Points, in no order, along strands that fork, close into loops and pass close to each other.
Two points are linked if the straight distance between their rows is under 59.5. Some points are linked to none.
Q208: [ -8  24   9 -13   2   4  -4   8 -19  26 -11   6  19  30 -25 -11  37   0
  -4  26   7 -19 -12   0  39  14  10  -3   1  21 -15]
Q543: [-11  -6   0   1   3   9   8   5  11 -15  -6 -13 -15 -15   1   8 -23   9
  10  -6  -4   7  -8  -5  -5  -5  -5  -9   8 -22  10]
Q155: [ 10  15   0 -37 -30 -33 -21  -7   1  22  -1 -13   9   7  11  -5  17  14
 -36   7 -18  -9  11   8  -9  -8   9  28 -22  -3  12]
Q818: [ -3   9   6  10 -23 -12   6   6  28 -24 -25  11 -22 -13 -29 -16 -26  28
 -16   5  19 -18   0   4 -13 -15  21 -15 -12 -17 -11]
Q300: [ 29 -12  20  25  -3  -6 -11  12  -3  -6 -11  22   7 -28  20  18 -11  17
  13   1  35  -6  25   8 -11  16  13 -13   9  11 -27]
Q976: [-12  40 -12  11  23  30  21   0  -3   9  10  12   0  27 -30 -32  14 -15
  -5  -2  -6 -21  -7 -20  13  19  21  -3  -4  28  11]
Q673: [-17  -8  -1   8 -10  29  12   6   8 -12   1  -2 -18 -18   2   3 -25  -3
  14   1   3  20  -9  -6  14 -17   0 -29   3  -6  10]
Q521: [  4 -16   2  14  -9 -12  30  -9  12 -22 -15  11  -9  -7  -6  -7 -33   2
  -8  -5  13 -15  -5  14 -10  -7   4 -20   0  -9   1]
Q525: [ -6  21 -14   3  -4 -11  24  -7  18 -21  -2  -5 -13  10 -26 -27 -18  12
 -20   5  -8 -20 -10  10 -20  -7  13   0  -4 -13  17]
Q505: [  9 -12 -32 -23  -2 -11   3   8   1  -4  35 -20  -9  -5  16  -6  -6  -7
 -11 -11 -39  28  -6  17 -37  -5 -20  36 -17 -15  38]
Q828: [  5 -22  19   1   7 -24 -11   4 -14  -2 -15   6  17   6   8  26   8 -10
  10  -3  20   6   0   0  21  14  -7  -7  29   8 -40]
Q318: [ -3   3  -1   7  10  -3   1   1   3 -11 -10  -5   0   0   7   4  -6   8
   3   4   5  -8   4 -12   4   7   6   0   8  -8  -6]
Q994: [ -5  42 -15  21  21   5  23 -13   2  -6   9  -2   2  25 -24 -30   5  -8
  -4  -2 -12 -26  -5 -21  -8  20  19  -1   1   7  10]
Q630: [  1 -28  -7  -6 -13 -16  16 -20   0  -1   3  -2   5   6  14  -3 -11 -21
 -20  -7  -8   0  -2  15  -1 -19  -9   6  -9  -6  18]
Q261: [ 12 -44  -1   6  -7 -37 -25  14  -8  -9   8  16  -2 -11  11  20   9 -17
 -17 -35   0  21   5  -5 -12  -2 -36  25  -8  -2 -26]
Q91: [  1  17 -18  -3  24  37   8  -3 -15  27  16  -8  -1  12  13  -7   9 -13
   7   3 -12  -4  -3 -10   1  15  -4  10   4  18  27]
Q460: [-10  24  10 -29 -35  -5  -5 -11 -11  35 -14  -7  16  21 -22 -15  24   2
 -32  10  -9 -11  -8   5  16 -16  -5   3 -22  13   6]
Q186: [ 28   0  10 -30 -30 -11   0 -20  -6  17  -6  12   7  -1  37 -22  21 -12
 -32   5  -5  -1  18  21  -5 -31   8   0 -31  -3  15]
Q628: [-10  11  23  -5   2  -6  -7   3 -18   8 -18   6  25  23 -31   0  29   4
   5  23  16 -10 -11  -2  35  13  11 -11   8  14 -34]
Q621: [-12  -5   6 -29 -38  -2  -7  -4   0  28  -5 -11   7  10   0  -4   7  -2
 -32   4 -15   8  -4   4  20 -22  -8   7 -12   8   8]
Q90: [ 19 -13  18   8  28   2 -16  10 -16 -12  17  17   9 -23  22  27   9   4
  39  14  21  22  16  -2  12  18  -6 -27  24  19 -21]
Q440: [  0  -3   4  -6  12 -26 -22  13  -5   5  -8 -21  20  10   8  26  19  -2
   5   0  -6   1  -6 -14  12  20  -6  22  27  -4 -28]
Q823: [-10  27  13 -22 -20  -2 -12   5 -13  25 -15   1  16  23 -13  -9  29   2
 -18  18   3 -15  -5  -4  27   2   6   4 -16  15  -7]
Q817: [ 22   3  29  -6  -7 -27 -35  13   1  14 -27  11   5 -15   4  22  19  29
  -2  13  24 -10  16   3   8  13  14  12  -5   3 -34]
Q584: [ -3 -23  13  19   8  -7  20 -29 -10   2 -10  19  17   9   5   3   0 -18
   4   1  19 -16   8  14  19  -8  -2 -20  11   7 -10]
Q970: [ 13  -2  -5  23  30   9  15   0   6 -24   0 -11 -23 -24  21   0 -19  -5
  25  -1   5   9  -1   0 -34   6  -3  -2  -1 -20  29]
Q288: [  1  -2  -5  10  35  24   4  -4 -19  22  22 -16   9  -1  16  15   7 -33
  27 -11  -4  15  -5  -6  10  14 -28   4  19   4  14]
Q701: [-12  28 -11  -9 -16  28   1   7   1  23   2  -6  -3  15 -17 -21   8   9
 -20   6 -11  -9  -9  -4  18  -1   7   0  -8  16  14]
Q709: [ -4 -25  21 -14 -53 -17  -8  -9  11  12 -34   3  -8 -15  -6  -5 -19  -1
 -28   5  25   4  -3  24 -11 -27  -4 -18 -32   1  -8]
Q793: [  1  -7 -25 -19  -2   9  -3   9  -3  14  23 -24  -2  -2  19  -2   0 -18
 -13 -10 -33  19  -2   5 -18  -2 -22  33  -8   0  32]
Q660: [ 27  15   4  -2  13  -2 -23   1   7   8  -1   8  -7 -10  34   6  26  18
   0  19  -2 -17  26   1  -8   7  22  27 -28   6   0]
Q445: [ 21   1  11 -18  -7  12  -7   2 -10  23   5  34  -3 -13  39  -6  35   6
   2  28  11   4  23  12  19  -6  19 -11 -28  16   7]
Q569: [-12  23   5  19   3  -8  20   2  21 -28  -8  -1 -10  11 -46  -9 -24   8
  -1 -16   5  -8 -10 -23  -9   7  21 -10  10 -15 -11]
Q139: [ 19  -8  -9 -13   2 -23 -16  -1  -6   4  21   6  15   2  39   2  24 -17
 -22  -7 -21   5  13  -5 -13   4 -16  33 -19   3   0]
Q763: [ -6 -21 -10 -11   3 -22   5  22  13 -19   6 -28 -18 -13  -5   8 -27   1
   8 -18  -7  22 -13  10 -32  -4 -22  20  10 -32  15]
Q383: [-20 -23   4   1  -2  -9   1 -12 -10   8  -1 -20  17  19 -17  15 -13 -16
  -7 -13  -9   2 -11  -2  25   0 -18   7  16  -3  -9]
Q546: [ -5   6 -12  19  31  24  27 -14   1  -4  19 -19 -15  -1 -13  -3 -25 -24
  28 -15 -16  13 -31   0 -22  12 -19  -1  13 -14  50]
Q209: [-15 -26   9 -14 -19 -26  -8   2   3   7 -12 -24   7   6  -7  16 -10  -5
 -13 -15  -4   7  -9  -2  10  -3 -15  15  17 -11 -17]
Q324: [-15  15   1  15  16   0  16 -19 -10   3   2  -5  14  36 -31  -5   3 -11
  -3  -5  -5 -27  -7 -16  17  15  -4  -4  25   7 -10]
Q485: [-18 -19   7   4   5  26  10  -8 -15  19  13   7  15   8   1  13  11 -12
  24   1  -2  12  -2   2  41  -4  -7 -22  14  18  -7]
Q497: [-11   3  14  17  20  22  13 -11 -10 -12  13  43   7   1  -4 -17  17   5
  24  17  20   1  10   2  26   0  19 -48   9  26  -2]
Q517: [ 18 -45  12  13 -18 -33 -18  13  -3  -9 -11  11   7 -15  12  25  -6 -13
  -9 -29  17  10  12   6 -16   5 -24  11   7   4 -39]
Q449: [  5   2  16 -11 -11 -10   9 -18 -12  15 -16  17  11  12  13 -16  18 -10
 -18  12  16 -23   9  16   5 -18   4 -10 -16  10   0]
Q913: [ 16   7  29  -4 -19 -15 -26   6 -10  15 -34  24   3 -17   1   8  16  19
  -3  22  37 -17  15  13   8  -3  12 -10 -19  12 -24]
Q590: [-14  -2 -28 -15  -5 -21  15 -13  -6   1  12 -24   8  31 -24  -6 -17   1
 -21  -3 -25 -13 -11  12 -17   4 -11  25  16  -6  23]
Q664: [ -8  -6   2 -36 -48  -5 -21  13   9  30  -4 -17  -6  -3   9   0   4  13
 -28   1 -23  12  -8   8   9 -24  -2  17 -21   1  15]
Q719: [ -4  12 -35 -16   1  13  17  -6   9  -1  14 -28 -14   4  -5 -16 -16  12
  -6   4 -35   2 -15  11 -36   2  -3  18  -3 -11  41]
Q949: [-10  21  13   7  11  20  -9  11   2 -22  -1   2   3   4 -23  13   3  17
  28   0  19   8  -5 -25  14  17  25 -29  24   1 -33]
Q28: [ -4  31   4  23  16  27  -1   3  10 -36   7  10  -9  -3 -17  -3  -6  12
  33  -9  20   8  -1 -29  -2  16  28 -34  10  -4 -10]
Q51: [-10 -11 -23  -7   8 -22  27   7  12 -28   4 -20 -17  -6 -14  -2 -34  17
  10  -9 -23  11 -22  22 -39  -1 -17  14   6 -34  29]
Q898: [ -5  -8 -22   3   9   0  38 -12  14 -28   6 -11 -19  -2 -11 -12 -32   1
   9  -6 -28   9 -28  24 -24  -4 -15   6   3 -23  39]
Q101: [-25  45   3  12  -6  15  12  13   8   0   4  20  -5  12 -37 -37  12  -8
  -5   0  12 -10   2 -12  25  -4  30 -20 -20  19  -7]
Q100: [  6   8   7 -10  10   7 -39  28  11   2  -5 -25  -5 -21   5  26  12  22
  28   1  -1  27   3 -25   2   8   2  17  18 -16 -23]
Q54: [ 18   3  13  -8   3   2 -12   3  -5   8  -6  19   3  -5  32   6  28  12
   6  24  17  -6  22   2  12   2  17   1 -20  14  -4]
Q420: [-25 -10  -9 -10 -13 -32   4 -10   3 -10  -2 -26   7  25 -31  -1 -21   6
 -17 -12 -18  -9 -15   2  -6  -2  -8  12  26 -15   2]
Q422: [ -2  -5 -28 -17  -6  12  32  -6  11  -9  11 -17 -12   5  -7 -16 -22   1
  -8  -3 -35  13 -22  27 -18 -15  -9  10  -6  -8  45]
Q2: [-25 -10  -5   8  -6  33  22 -12   3  13  11   0   5  10 -30   9 -16 -17
   5 -12 -13   7 -16  -7  35 -15  -9 -22  13   6   5]
Q554: [ 17   1   6 -29 -21  10   1 -12  -9  30  13  11  15   7  40 -14  33 -16
 -24   3 -15   3  12  16   8 -20  -1   6 -24  11  17]
Q381: [ -5 -33   1  -1  -2 -17  12 -18 -12   9   6  -6  21  14   8  10   0 -28
 -12 -24  -7   5   3  10  20 -15 -23  11   3   3  -1]
Q746: [-26  25  11   9  -7  16  17   0  -5   8   5  27   4  11 -37 -30  20 -15
  -3  11  12  -8  -4  -2  39 -10  18 -31  -7  24 -13]
Q252: [-27  18  14   6  -6  24  11  -2 -10  18  11  14  12  26 -41 -10  10  -7
   2  10   4   0 -11  -7  43  -2   8 -28   6  22 -20]
Q605: [  9  -9  19   7 -18  -4 -15  12   8  -3 -19  16  -2 -23   9  16 -13  25
   4   3  27   1  15   4  -3  -2  14 -16   1   2 -28]
Q444: [-16   4 -20   6   5  32  33 -13   5  11  14  -7  -2  15 -34  -3 -27 -17
   4 -16 -23   3 -25  -5  15  -2 -20  -8  16  -3  27]
Q941: [-22  17 -13   8   3  13  29  -9   5   4  11 -12  -2  24 -47 -14 -25 -12
  -9 -12 -24 -11 -21  -7   2   0  -5   0  13  -4  16]
Q348: [ -1 -34   7  17  19 -13  15 -25 -21  -5   1  18  26   8  11  18  -2 -25
  15 -17  16  -3   9   8  20   2 -14 -11  17   6 -10]
Q304: [  7  11 -14 -11  10  33   9  -7 -11  26  13   5   7  18  23 -16  27  -7
  -7  11 -17  -7   8   2  12   2   4   1  -9  18  26]
Q352: [ 23  -2  12   6  17   5 -36  21  16 -13  -2   1 -15 -43  18  32  -6  28
  31  -5  21  17  22 -11 -19   8  13   5   7 -10 -24]
Q25: [ 24 -17 -11  -8  -6 -21  -2   1  13  -9   6   2  -8 -12  34  -6  -3   1
 -18  -4 -10   6  16  10 -29 -13   0  20 -25 -11  12]
Q254: [-16  24 -23  -4  -1   0  11  -5   2   2  10 -26  -1  27 -38 -12 -13   6
 -20   0 -24 -17 -12  -7 -18   9   0  14  17  -4  16]
Q647: [ -1   0  -3 -18 -41  22   7  -1  19   6  -4   1 -20 -10  12 -24  -2   8
 -18  17 -11   9 -10  21  12 -40  10 -15 -33  -2  24]
Q232: [  1  17   8  20  48  27   7  -9 -24  -3  19   2   6   6  14  10  15 -10
  51   5  11   9   0 -19   9  32  -1 -19  25  12   7]
Q666: [ 18 -15   4   4   3  -3 -41  28  21  -7   2  -1 -24 -46  21  27 -12  20
  19  -9   7  18  18  -9 -23  -7   0  22  -2 -19 -19]
Q549: [ 21 -19 -21 -16  -1 -11  14  -5   8 -12  14  -8  -9  -3  30 -12  -8  -6
 -14  -5 -23  11   3  24 -30 -13 -10  16 -18 -15  35]
Q631: [ 18  -8  23 -14  -5 -31 -39  21   4   9 -23   2  14  -9   0  35  32  17
   9   9  13   6   8  -7  16  20   7  20  15   1 -49]
Q314: [ 16 -31 -19   8   7 -17 -10   0 -13 -11  37  11   4  -3  24   7  19 -31
 -17 -36 -21  21   7  -1 -19  -6 -42  26 -26  -7   6]
Q767: [-14  -1 -18 -21 -19  15   9   1   4  17  11 -21  -3  16 -13  -7 -15   2
 -25   0 -32  -2 -12   4   2 -16 -12  12   2   4  26]
Q323: [ 30 -16  12  -6   7 -38 -37  23  -4   3  -4  21  16 -13  22  31  35  -5
   4   7   5   9   5  -2   5  27  -6  22   8   7 -48]
Q165: [ -3 -22  11  16 -23  -2   8   2  13 -21 -19  10 -10 -14 -14   1 -34   6
   0  -3  23  -4  -3   7  -6 -12   2 -33   9 -11 -17]
Q414: [-16  34   7   9  -5   7   1   8   9 -12 -11  11 -10   5 -26 -20   5  11
  -5   7  15 -17   1  -7  11  -6  25 -19 -14   9 -17]
Q363: [  5  19 -18   2  22 -10   8 -14   7 -14   0 -21  -7  10   0 -14  -4  19
  -6   8  -9 -24   4  -1 -34  16  22  19  -5 -17  20]
Q74: [  8 -35   9   6 -30   5   6  -7   9   0  -4  27  -7 -29  34  -3 -11  -6
  -3   2  14  19   5  24  10 -29  -7 -29 -18  13   3]
Q707: [  1  15   2  19  41  -5   6  -7  -8 -20   0 -24  -2   6   1   9 -10 -14
  32 -13   7  -1  -8 -21 -29  23  -8   5  26 -21   8]
Q538: [ -5  17  -1   9  19  34   6   1 -10   4  15  19  -1   0  14 -10  23   9
  21  18   9  -1   9  -7  25   6  17 -27  -2  22   3]
Q564: [ 15 -12  -2  13  20 -26  -3   3  -2 -14  -6  -3  -4 -15  24   8  -8   1
   0 -10  10  -5  17  -2 -30  17  -3  21  10 -15 -15]
Q228: [ -1  32  -5  28  28  23   0   3  15 -26  -5  -4 -24 -17  -7 -12 -10  21
  23   1   1  -3  -5 -24 -26  15  38  -9 -13 -15  13]
Q979: [  0  22 -13 -17  13  39 -25  28  -7  37   0 -19   2   9  -4  12  17   4
   8   7 -18   9 -12 -17  18  23  -3  12  14  21   2]
Q123: [-17   6   0  14  16  14  12 -13  -6  -4   5  -3  13  13 -18   7  -9 -16
  18 -11  -4  -5 -14 -23  20  14  -3  -6  27   1  -3]
Q689: [  3  21  -4   2  34  27 -24  11  -2   2   2 -14  -8 -12  13  15  16  12
  36  11   1   9   3 -20   0  23  17   2   0   0   0]
Q164: [-16  32   3  31  15  13  18   5   7 -26   7  16 -14   7 -36 -20  -9  -3
  22 -11   9  -2  -4 -30  10  14  33 -31   8   5  -5]
Q12: [ -6 -20   0   0   5  27  12  -8 -15  12  20  17   0  -4  32   2  16 -13
  13  11   1  15   6   5  30 -12  -7 -22   1  19   7]
Q801: [ 23  -5  10  11  29  -3 -30  20  -7 -12  17  14   4 -29  31  35  14  -7
  36   4  22  26  13  -8  -3  18 -13  -6  17   6 -28]
Q494: [ -4  32 -17 -12   7  46 -15  20  -7  32   5 -10   0  10  -5  -9  13  18
  -3  13 -15  -9  -9 -15  17  11  13  10  -7  22  15]
Q519: [ 20  10  10   1  32  13 -31  17  -3  -5   3   0   1 -14  18  25  24  29
  31  26   8   2  16 -11   6  26  27   2  -1   9 -19]
Q560: [-20  27  -5  -8 -25  17  13  -2   7  17   1   0   2  19 -33 -34   5 -12
 -30   8 -10 -11  -8   3  12 -26   4 -10 -21  11  13]
Q369: [  4  12  -5   1  11 -31  -2  -2   7 -13 -13 -23  -4   5 -12  -6  -9  31
  -7   3  -1 -30   9  -6 -28  10  19  20  10 -19  -3]
Q686: [ -1   7 -25 -13  16  20  -7   8  -5  20  19 -37  -6   1   1  -1  -8  -9
   1  -8 -26  16 -12  -3 -26   9 -25  26   8  -1  37]
Q48: [ -2 -50  12  -1 -12 -27 -10 -13 -13  10  -3  10  23   7   6  20   4 -30
  -7 -22   9  10   0   9  23  -8 -23   7  -1  13 -26]
Q407: [ 11 -31  27   6   9  -1 -10  -1 -13  -8   5  28  15 -20  13  20   4   4
  31  10  29  14  12   7  18  11  -4 -35  27  31 -29]
Q892: [ -2 -23  21   5 -40 -15  -1  -1  14  -2 -38  11  -8 -18 -22  -6 -32   6
 -21   0  32  -8  -5  19 -17 -18  -1 -22  -5  -4 -19]
Q133: [ 10 -18   5   5  13  -6 -23  18  -3  -9   9  10   2 -25  33  27   9  -8
  18  -1   7  19  12  -7   3  10 -15   5   3   1 -18]
Q990: [ -1 -14 -16   7  18  -4 -19   8 -19   0  37  -2  10   0  16  13  21 -41
   0 -31 -17  23   1  -7  -9   6 -48  33 -11  -3   2]
Q867: [-10  13 -13 -16  -3  32 -22  28   3  35   2 -28   1   1  -7  19   1   1
   5  -4 -18  19 -15 -18  18   9 -16  15  24   9   0]
Q751: [  5 -13  -3   6  -7 -32  27  -3  14 -31 -20   6 -13  -6 -16  -8 -43  13
 -10  -5   7 -17  -7  23 -36   1   0   0  16 -25   1]
Q579: [-10  16  16  -3   3   6 -15  16  -8  -8 -11   4  19  15 -26  11  14  15
  21  12  19   7 -11 -14  32  14  19 -24  18  12 -36]
Q813: [-13  17   1   0   2 -14  23 -29 -14   9  -3  -2  23  43 -27 -16  12 -18
 -20   1  -1 -37   2   0  17  -1  -7  -2   3   8   1]
Q199: [ 13 -18  -3   1   4 -19 -17  12  -7   5  12   8   7 -10  33  17  17 -11
  -5  -6  -4   9  14  -9  -1  10 -15  26  -6   1 -18]
Q177: [ -1 -18   4  -9 -13 -38 -12   4   5 -10 -18 -18   0  -1  -3   7 -17  16
 -13  -9   0  -2   2   0 -13  -5  -7  21  12 -18 -14]
Q230: [  2   8   3 -16 -10  15  12 -19  -8  24  -2   8  11  23  17 -22  25 -11
 -19  12 -12 -15  14  14  14 -16   3   3 -14  10  18]
Q119: [ -7  15 -20   4  25  29   7  -5 -11  21  11 -27   4  16  -4   3 -10 -16
   9  -8 -21  -2 -16 -15  -7  16 -17  13  17   5  25]
Q955: [ -5  13  -4  12  34  45   3  -7 -19  10  24  -7   2  -4   8  10   3 -22
  43  -4   1  14  -5 -11  14  19 -15 -16  21   9  19]
Q49: [ 18 -22  -7  22  26 -20   8  -4  -9 -13   7   6   8  -5  30  10  -6 -20
   5 -15   9  -5  19   0 -17  12 -18  16   6  -6  -4]
Q138: [ 34 -10   6 -12 -27 -30 -16   0  14   1 -11  12  -3 -19  31  -8  -2  11
 -26   2  -1  -5  19  20 -30 -15   8  21 -34  -9   8]
Q532: [-17   3 -13 -13 -15  26  -8  16   5  19   4 -26  -5  -1  -6  10 -15   3
  -7  -3 -26  13 -15 -10  11   0 -16  10   9  -2  16]
Q419: [  5  -3   4 -13 -25 -21   3 -11   3   1 -21   1   4  -1   5 -15   3   3
 -25   7   7 -17   8  16 -12 -23   3  -1 -20  -7   7]
Q503: [ -5   8  -2   7  18  20  -2   3  -3  -3   0  -3  -3  -2  14   3   4   5
  20   6   5   1   3 -15  11  11  12 -18  11   5   0]
Q41: [ -7 -10  15  17   3  13  21 -26  -9   0   3  40   8   1   6 -10  14  -7
  10  13  22  -3  12  13  22 -10   6 -38   8  13  -6]
Q222: [  5   1  -6  -6  -8 -36  -7   7  22 -23 -17 -14 -17  -6 -25  -9 -30  42
 -14   4  -2 -19   1   7 -42   0  15  21   7 -28   3]
Q615: [ -1  21 -13   1   1  -2  28 -25   9 -12   1  -4   0  23 -10 -34  -2  -1
 -15   7 -14 -27  -1   7 -14  -9  11  -1  -7  -7  25]
Q94: [-17   6 -14 -21 -33  13  14 -19   1  21   9 -11  11  26 -30 -19  -9 -13
 -34   3 -24  -8 -12  13   8 -27  -9   4  -6   8  22]
Q753: [ -4   6  20   1 -11   2 -20  10   1  -1 -24  19   3 -11  -6   9   9  20
   9  16  29  -6   5   3  14  -2  18 -23  -7   8 -29]
Q524: [-15  19   1  27  15  23  27 -14   3 -16   6  11  -2  13 -24  -7 -10 -13
  20 -12  -1  -4  -5 -24  17   8  10 -29  17   2   0]
Q514: [ -6   2  12 -17 -16  -7 -27  20   1  21 -13 -11   0  -2   8  16  17  19
  -3  11  -2   5   0  -7  26   4   8  10  -6   4 -18]
Q651: [ -7  19 -12   1  -5 -15  11   7  26 -24  -9  -8 -24   5 -38 -22 -23  42
 -12   9  -8 -16  -8   5 -27  -5  26   8  -7 -25  10]
Q733: [ -1   4  -6  14  29  10  13  -5   1  -9  19 -23 -20 -13  19   3 -19 -21
  31  -7  -7  16 -12  -2 -25   6 -20   4   3 -20  37]
Q231: [ 16 -42  -9   1 -17 -45  16  -3   7 -25 -10   2  -4  -5  -2   3 -25   0
 -17 -21   5   1   0  37 -32 -13 -19  18  -6 -15   7]
Q272: [ -1 -10  -9   2  22   7 -12   9 -17  16  27 -11  12   1  18  18  12 -35
  10 -12 -14  19  -3  -8   9  14 -30  24   7   5   3]
Q92: [ 18   0  -7  17  22   4   0   1  12 -18  -5 -12 -22 -23  23   3 -15  17
  17   6   9  -5  12  -6 -34  10  16   8  -8 -18  10]
Q804: [ 10 -34  23   3  -3 -13 -12   3 -13  -6 -10  16  19  -7   8  36  -1  -5
  21  -6  32  15   7   3  13   7  -7 -27  30  19 -45]
Q146: [-15  24  19  -3 -17   6 -16   8  -7   1 -20  21   1  -1 -25  -9  16  14
   2  23  25  -2   1  -6  24  -7  26 -25 -16  16 -28]
Q602: [ 24   4  16   3  15   9 -39  19   5 -11  -1  10  -8 -32  16  34   9  33
  29  15  23   8  19  -5   4  16  28  -1   3   7 -28]
Q109: [-30   3  12   2 -11  22   7  -1  -6   7   1   3   8  10 -18   6   2  -8
   7   4   2   7 -10  -7  39  -5   2 -29  13  13 -12]
Q374: [ -2  14  -9   7  -2  13  28 -17   5  -7   1  12  -5  10   1 -28   4  -5
  -7   9   2 -21   2   6   7 -12  10 -14 -10  -1  17]
Q432: [ 28 -14  12 -12 -30 -30  -2 -14  -2   7 -14  18   3  -6  32 -15   7 -13
 -27   1  12  -8  16  26 -18 -23  -2   5 -29   0   6]
Q878: [ 11 -19   1  18  33  -4  15 -13 -19 -11   7  15   9   3  28  14   0 -20
  22  -7  11  -5  15  -2   6  14  -8  -5  20   4  -8]
Q59: [ 17 -17 -22 -18  -7 -27 -22  -1 -11  -6  34   8  10   6  26   0  23 -23
 -26 -25 -33  16   9   2 -27   2 -28  39 -21  -7   7]
Q740: [-24   9   0  10 -11  39  12   5  10  -9  12  14 -16 -14  -8  -8  -8   8
  16   5   4  17  -5  -8  31 -16  13 -44   0   8   7]
Q313: [ -5 -19  11  -3 -12   3  -9  22  19 -18  -9  -7 -13 -26   7  23 -28  19
  12 -10  11  25  -2  -5  -4 -12  -2 -13  14 -23 -10]
Q176: [ -4  39   3 -19 -23 -34  -5 -20 -11   6 -31   3  19  13 -27 -24  16   2
 -33  14  16 -32  12   9 -17 -19   7  -3 -31  -2  -1]
Q762: [ 16 -21  12  -6  -1  17   1  -3 -12  20  14  30   3 -13  46  -1  28 -11
   5  20   7  19  17  13  22 -14  -3 -16 -20  24  -1]
Q625: [  3 -30  -1   7  -5  -7  21  -8   5 -11  -6   6  -4  -7  17   1 -17 -11
  -4  -7   6  -3   2  17   2 -13  -7 -11  -2  -7   6]
Q917: [ -9 -10  21  -4  -6 -21  -7  -6 -17   7 -22   5  26  17 -13  14  15  -6
   1  12  16  -8  -6   5  28   6  -2 -12  14  13 -35]
Q259: [ 24   5  -4  14  21   0 -11   3   6  -5  -2   7 -10 -22  39   6   7  12
  10  10   7 -10  21  -3 -22  11  18  14 -20  -3   1]
Q860: [-13  25   2   4 -20  10  21 -10   5   0  -8  15  -4   7 -24 -41   6  -9
 -21  12   5 -12  -2   9  12 -26  10 -20 -29   5   4]
Q294: [ 18 -12   4 -10 -11 -18 -43  25  19   5  -1  -4 -17 -32  20  26   8  18
   4  -3  -7  13  14 -14 -11  -2   1  35  -6 -18 -27]
Q667: [ 22 -49  -8  10  -7 -17 -13   4  -9 -13  17  30  -1 -16  27  13  11 -25
 -20 -38   1  21  13   5 -19 -11 -41  18 -20  -6  -9]
Q948: [-18  21 -16   2   7  10  -1  15  26 -18   0 -25 -28  -1 -36 -14 -19  37
   1   2 -16  -1 -17  -9 -27   4  24  15  -6 -27  15]
Q978: [-14  11 -13  18  14  42  29 -11   1   0  13 -10 -15   3 -24  -8 -27 -21
  23 -14 -16   8 -24 -10  -2   6 -15 -11  14 -14  36]
Q759: [-21   6   0   8   2 -20  15  -5  13 -23  -4 -15  -2  18 -43  -3 -27  10
 -12  -9  -7 -14 -15 -11 -13   4   1   3  21 -23  -7]
Q897: [ 21 -18   1   2  -7 -38 -10  10   9 -10 -17  -7  -1 -14   7   7 -12  17
 -10 -11   5 -16  16   0 -29   7   2  28   7 -15 -19]
Q661: [ -3  26 -15  17  30   6  13 -15  -5  -3   3 -18  -2  18  -6 -16   4   6
  -2   2  -9 -25  -6 -17 -21  25  14  12   9   1  15]
Q900: [  6 -32  15  -9 -42  -8   4  -8   8   8 -19  14  -9 -18  16  -4 -17  -5
 -13   3  17  11  -2  24  -1 -29  -6 -15 -24   3   0]
Q862: [-14  20  10  -7 -23 -23  -4 -10  -2   4 -31  -2   8   7 -22 -17   6   9
 -29   9  13 -26   2   5   0 -16   3  -5 -21   1  -9]
Q945: [ -6  18 -22  -8   7  14  -2   9  16   0   7 -37 -23  -1 -20 -13 -19  25
   3   2 -28   6 -20   0 -41   4   3  22   0 -17  35]

A piece is two or more points that can be reached from each other along the links. Count, over all rows, the pieces, the separate loops (a circle has one, a figure eight two, a Y none), the forks (points with three links) and the tips (points with one).
pieces | 5
loops | 4
forks | 14
tips | 16

A fork is a point with three links, a tip a point with one. Leave the first point through the second and follow the links. Name the first fork or tip that comes.
Q538; Q497 | Q381
Q138; Q25 | Q230
Q383; Q209 | Q503
Q324; Q123 | Q628
